A landscape with many valleys, sampled at points; each row gives a point and its height.
From any point a ball rolls to the lowest of the 2 points nearest to it. It stops when none of these is lower. Distance is the straight distance between rows; heights are no part of it.
mimo height 63.5: [137 192 128  80 112  88  95 149  94 123 120  63  68 134  81 145 108 154
 122 106  99]
zoda height 39.4: [133 128 169 122 159 118 127  98 172 116 136 103 171  87 114  67 111 148
  56 115 111]
daka height 46.2: [128 135 130  65 150 100 134 148  56 154 138  78  94 119 103 133  77 152
 125  93 167]
dez height 47.9: [118  99  82 110 134 150 158 130 125 130 120 160 122 144 130 161 108  98
 168 121 171]
mifoz height 40.1: [ 87 106 165 106 109 126 142  87 127  91 141 205 148 140 104 115  72 124
 167 140 142]
vese height 23.7: [ 72 101 135 110 147 173 128 129 144 132 151 150 160 102 179 101 104 157
 113  86 154]
nub height 45.6: [155 139 113 120 100 144 145 133 145 150 129 127 119 192 149 164 162  99
 160 152 122]
meti height 64.3: [154 176 136 121 133 104  99 156 104 143 134  43  87 117  90 142 121 144
 123 114  80]
Fid height 22.7: [112 141 145  54 127 152 180 140 109 128 132 125 148 140 111 107 109 146
  79 120 215]
kuva height 35.3: [132 107  92 190 162 103  94 164 125 112 107 123  90 103 112 148 146 101
 141 131 118]
guzem height 37.8: [175 123  82 155 130 150 163 110  78 146 124  58 131 138 104 154 193 142
 158 164 131]
Dovun height 26.6: [ 97 102 128  94 137 175 125 124 132 168 144 146 155 113 214 133 101 164
 142  79 136]
ladip height 49.1: [ 89 130  67 102  81 123 132 111 123  88 121 137 111 137 109 155 119 119
 168 139 124]
pase height 35.2: [165 159  79 136 119 136 165 117  90 132 102  48 130 112  88 164 181 139
 119 161 130]
Guba height 55.4: [ 71 115 123 139 100 123  96 130 136  75 136 182 120 129 178 100 147 124
 101 106 138]
bupa height 48.2: [ 69 110 171 119 121 144  82 123 117 169 177 174 127 138 197 101 130 155
 165  77 109]
zub height 44.9: [112 139  83 117 112 132 109 140 123 118 115  80  64 149  61 153 149 130
 181 109 122]
zav height 76.6: [145 140 102 166 127  57 113 136  45  86 114 127  97  95 150 138 127 118
  75 147 110]
tis height 52.4: [144 126 186 151 182 130 117 131 132 154 148 120 158  93  92 101  79 125
 129 139  98]
Tep height 36.3: [139 135 143 133 129 121 133  97 173  85 120 145 158 103 123  91 132 127
  66 131 117]
Guv height 25.9: [132 132 132  89 139 136 174 136 134 110 107 136 149 118  87 119 102 133
  87 138 187]
Mifov height 33.6: [139 123 121 176 153 155 145 127 189 102 109 101 155 114  72 106 173 116
 107 155 129]
Tid height 59.7: [117 149 109 132 128  91  78 172 109 112 121 124  71 133 136 143 105 108
 129 105 107]
mepu height 46.0: [164 154 145  87 130 115 155 114  57 176 153  89 126 149  92 131 107 143
 153 143 135]
tazok height 66.6: [134 186 142  96 110 162 113 146 191 139 133  60 131 133 104 144 127 130
 124 115  83]
toren height 29.1: [110 156 152 150  81 127 102 112 178  80 123 145 117 174 100 117 174 114
 128 162  96]
zuvo height 15.7: [128 128  57 155 133 106 137 140 145  54  73 120 100  72  82 142 126 113
  95 139 142]
lur height 28.9: [107  93 132 181 137 105  85 129 153 100 131 196 118 128 119 125 124  92
 171 140 101]
nepok height 49.7: [164  90 160 136 183 136 144 137 112 198 165 159 140 126 165 136  80 113
 166 104 133]
segin height 40.9: [127 152  94 105  87 154 110 125 162 139 122 135 143 128 218 158 131 141
 118 111  91]
putu height 42.4: [133 158 145 112 160 122 123 131 107 163 149  65 160  64 138 113  87 155
  73 110  98]
sar height 43.0: [169 121 113 128 118 145 132 146 171 171 135 147 105 176 179 162 154 104
 167 118 117]
dogeb height 65.5: [138 177 109 109 115 127 120 151 147 124 109  73 117 106 103 150 107 121
 104 126  87]
Fotek height 50.0: [101  99 109 100 136 177 155 113 166 115 124 161 155 107 143 157  83 119
 149 115 167]
keru height 58.0: [ 87 126  98 140 116 109  90 151 130  88 124 140  83 120 154 127 117 111
 112 101 129]
tabun height 53.7: [161 105 158 168 180 135 131 142 142 146 126 123 152 103  88 116 109 115
 146 163 119]
lafeg height 51.7: [ 78  98  78  85 117 180 165 105 168  82 114 143 157  91 140 123  87 143
 122  96 174]
mapi height 22.6: [111 133  76 112 104  91 149 132 130  35  74 147 102 116  77 132 132 129
  95 153 171]
ruko height 75.4: [176 140  82 159 129  76 139 144  52  99  79 130  91 111 138 167 129  91
 101 159 137]
Rupiz height 43.1: [114 126 131 115 150 143 132 170 122 114 108 118  85 154  77 134 139 117
 123 118 197]
Vazu height 42.9: [104 112 173 113  97 169 142  93 149 151 143 176 173 175 182 125 136 137
 146 130 140]
Kas height 43.9: [129 145 121 115  93 163 117 150 147 144 124 153 132 163 221 148 163 134
 107 119 127]
vuse height 29.7: [134 149  84  86 103 132 173 108 132  92  92 109 146 100  83 130 125 128
  98 149 150]
pas height 36.4: [125 138  89 122 113 146 173  96 101 154 125  92 180 109 137 149 153 138
 114 155 124]
Mukik height 67.8: [159 156 159 126 137 151 104 143 177 175 148  92 136 148 132 146 128 126
 156 119  73]
Kadol height 29.4: [128 108 119 213 157  93  98 150 147  86 107 141 123  90 127 117 154  99
  89 144 112]
lidut height 55.6: [195 103 122 153 164 135 147 167 127 134 105 115  81 175  76 131 127  90
 191 161 152]
Geli height 62.6: [149 162 109  89 115  71 113 136  61 119 125  91  67 139  94 148 105 144
 157 128 114]
bibe height 44.4: [ 88 128 159 105 102  70 142  88  83 101 140 162 133 120  70  68 128 157
 114 148 142]
damuf height 33.1: [ 97  95 149 165 135 145 124  91 168 117 146 130 160 132  71  84 182 135
 152 145 116]
Kigel height 37.2: [172 121 156 123 106 143 121 119 168 205 149 156 149 159 206 159 134 161
 170 107  81]
Dod height 34.3: [100 156 162 106  81 115 116 111 160  83 124 147 128 161  83  83 139 129
 106 138 125]
vek height 43.6: [128 136 175 181 151 118 115 150 112 110 122  93 116 143  95 106 208 131
  79 131 160]
Tobol height 49.0: [168 130 113 139 113 121 135 101 100 141 128  82 109 159  69 133 129 133
 214 179  86]
Munez height 41.2: [126 166 171 106 131 125 124 112 142 133 155  93 170  82 133  87  94 154
  59 117  93]
nok height 72.7: [177 128 121 198 172 107 122 159 123 127  94 159 130  73 167 141 106  77
  86 155 103]
lub height 47.3: [170 130 138 117 135 125 150 102  97 181 164  87 133 155  84 118 110 145
 197 149 100]
pegu height 40.2: [130 155 160  99 120 156 160 121 160 120 120  92 152 156  57 109 173 139
 101 153 165]
fup height 42.7: [145 124  95 126 121 125 138 126  89 142 137  65  73 156  77 150 165 143
 187 107 137]
doso height 70.3: [201 115 128 183 165  97  95 161 154 182 129 145 100 107 160 150 117 103
 176 125  72]
raz height 20.2: [ 87 112 151 130 144 131 126 122 113 127 150 144 156 111 156  87 124 148
  84 106 152]
Bodaz height 69.1: [186 127 162 159 148 123 106 137 165 181 138 134 143 114 162 155 113 116
 155 131  52]
Tiv height 74.2: [176 143  89 153 143  89 133 152  83 124  95 158 107 106 175 157 103  71
 101 146 120]
mipul height 29.3: [109 123 138  93 111 190 137 107 164 155 144 132 201 102 209 141 112 179
 122 102 110]
Ludu height 40.3: [158 116 115 138  90 140 110 142 197 188 134 148 110 163 198 173 159 144
 172  88  85]
vekof height 32.0: [107 125 169 103 133 179 129  93 169 179 162 127 187 133 156 146 111 164
 157 111  95]
Gul height 16.2: [102 134 173 139 130 121 133 121  88 149 164 124 163 127 171  80 162 152
  64 127 149]
Bez height 11.1: [135 128 158 146 126 121 134 111  75 178 162 131 177 131 218 112 162 142
  73 142 126]
povo height 53.3: [173 108 130 155 142 103 127 133 101 135 129 157  90 178  87 127 122  99
 204 166 134]
fomen height 39.9: [121 129 134 134 147 126 116 186 128 114 106 149  82 161 123 133 120  83
 115 114 183]
pir height 43.7: [123 140 139 108 160 108 134 148  75 145 132  82 139  67 129 102  95 147
  51 104 156]
debos height 45.9: [ 63  97 163 108  95 164 114 110 129 138 152 201 142 155 196 113 137 159
 164  97 142]
turi height 39.5: [125 101  89 185 160 133 108 156 113 117 109  82  66 127  84 152 178 104
 158 103 153]
Muger height 45.0: [107  74  93 164 145 145 134 148 129 122 127 159 118 145 129 142 165  96
 156 120 179]
tupi height 71.4: [189 125 123 189 178  95  99 169 128 161 110 132 101  84 165 151 114  83
 120 127  81]
Saze height 52.5: [ 71 135 162 129 102 159  77 138 172 107 148 171 119 137 194  96 148 143
 111  89 114]
nerik height 37.3: [126 145 123 125 122 162 160 117 194  98 105  87 157 130  72 111 179 129
  82 137 149]
puf height 52.2: [ 79 107  51 106 109 133 149 101 123  89 120 133 146  77 131 138  91 142
 125 108 144]
toli height 22.4: [158 126 191 176 151 100  92 151 121 161 138 181 138 142 193 125 119  99
 108 145 106]
bor height 51.2: [179 113 100 152 115  98 148 113  76 125 122 120  79 175  96 127 140 110
 207 173 119]
nevub height 40.0: [120 135 146 179 121 119 118 138 140 106 129 125 121 148 135 111 201 118
  80 143 134]
sefi height 38.5: [127 146  80  99 110 158 149 109 140 153 123 106 159 105 183 164 132 144
 122 118 103]
debul height 43.8: [127 131 138 120  88 172  80 159 187 153 123 165 120 172 226 156 168 145
 148  88  99]
faduz height 25.8: [ 96 165 146  40  90 140 149 137 123 106 122 135 122 159 131  95 111 156
  71 114 189]
Sil height 47.1: [106 127  67 111 100 118 117 122 117  90 118 122  81 147  61 160 112 112
 203 132 120]
totor height 29.8: [160 135 162 132 125 113 111 143 123 144 133 185 122 173 191 147 102  94
 140 137 127]
Totar height 42.3: [120  78  87 169 159 153 135 141 122 140 131 101 103 146 101 151 181 112
 169 116 163]
Pif height 34.8: [158 137 138 118 131 119 127 166 107 130 119 171  99 173 177 141 108  72
 114 134 163]
fazo height 30.3: [130 153 125  75 134  81 138 127 126  84  90 123  98  87  43 118  80 150
 112 156 154]
nos height 51.0: [162 111 178 127 179 134 133 115 120 180 156 145 173 111 146 129  58 124
 146 130 104]
zade height 40.5: [165 132  88 138 117 125 159 118  70 149 148  70  95 166 122 161 191 140
 154 113 143]
zanem height 29.2: [116 158 121  51  91 117 157 115 144  75  97 132 131 113 128  97  90 155
  53 118 167]
kogis height 42.8: [125 144 135 120 117 138 147 133 124 121 117 105 122 168  83 133 166 118
 116 152 164]
godeb height 48.5: [140 113 122 106 159 119 141 145  96 192 168 124 113 125 181 137  72 129
 148  76 142]
bemug height 50.8: [ 78 102  48 108  93 112 145  82  85 103 130 133 135 111 111 150 115 135
 164 131 140]
Goke height 33.9: [ 87  74 162 166 142 131 104 104 163 104 143 198 139 129 132 104 122 111
 162 121 126]
fol height 44.7: [123 155 141  73 125 121 141 107  93 150 140 103 146 123  82 130  73 155
 138 135 125]
gedas height 32.6: [150 157  75 110 122 133 177 111  97 116  92  69 140  80  78 144 143 148
  83 158 140]
ges height 32.5: [134 130 123  89 114  96 139  99 163  69 101 146 135 103 120  80 106 131
  49 121 147]
loka height 35.0: [103 149 130 172  91 136 110 124 168 118 130 105 137 167 118 125 225 123
 121 145  97]
Nem height 50.1: [ 73 139 176 120 110 140  71 127 150 137 158 167 121 116 200 102 104 153
 132  78  84]
fuz height 23.2: [126 101  91 199 148 100 132 126 138  62  92 128 118  71 100 107 165 114
  73 138 144]
gidi height 34.7: [122 128  78 110 126 128 162  91  90 137 131  73 172  77 104 139 123 160
 111 139 129]
Kuzo height 29.6: [114 105 119 171 133 155 132 108 159 117 121 120 165 123  97 123 165 123
 139 149 126]
Fize height 39.8: [118 119 179 142 125 150 125 101 157 160 156 158 169 165 136 126 156 129
 164 157 109]
Lide height 37.5: [ 79  73 149 137 145 133 133  82 137 100 147 189 150 101  91  84  92 132
 156 122 145]
kada height 27.1: [104 137  82  77 103  99 140 142 116  74  88 140  90 116  63 140  90 119
 129 139 173]
Bepuf height 14.3: [131 127 183 154 138 119 102 155 136 135 142 174 152 129 213 104 123 119
  77 131 120]
tez height 34.4: [135 142 193  97 117 158 111 103 168 184 153 143 166 151 193 143 100 156
 153 106  72]
nanu height 61.5: [161 140 123 126 142  77 103 164  63 121 112 108  47 130 101 141 104 118
 137 122 127]
Leri height 55.7: [183 106 123 156 175 152 138 163 143 131 104 103 118 119  58 134 123 101
 176 160 134]
vafe height 42.6: [107 125 155 118 113 108 138  95 104 118 143 160 163 139  99 101 112 139
 136 160 127]
piman height 4.6: [135 107 170 158 143 123 143 121 114 166 153 175 190 106 219 114 138 138
  78 143 128]
Feva height 21.7: [108 123 153 175 121 113  93 134 137  97 122 151 112 159  90 111 149 106
 153 157 111]
nure height 47.4: [112 111 129  88 150 128 139 139  78 159 155 114 122 123 139 125  89 133
 130  87 163]
gazo height 36.6: [ 90 120 175 139 109 161 119  88 196 126 155 140 174 142 122  97 158 146
 153 126  95]

Where does a ball stop that starts at each point below?
Mukik: Kuzo
lafeg: zuvo
ladip: Fid
vafe: Feva
ruko: Kuzo
putu: Fid
sar: piman
Tid: Kuzo
debul: piman
Kas: Fid
nub: Kuzo
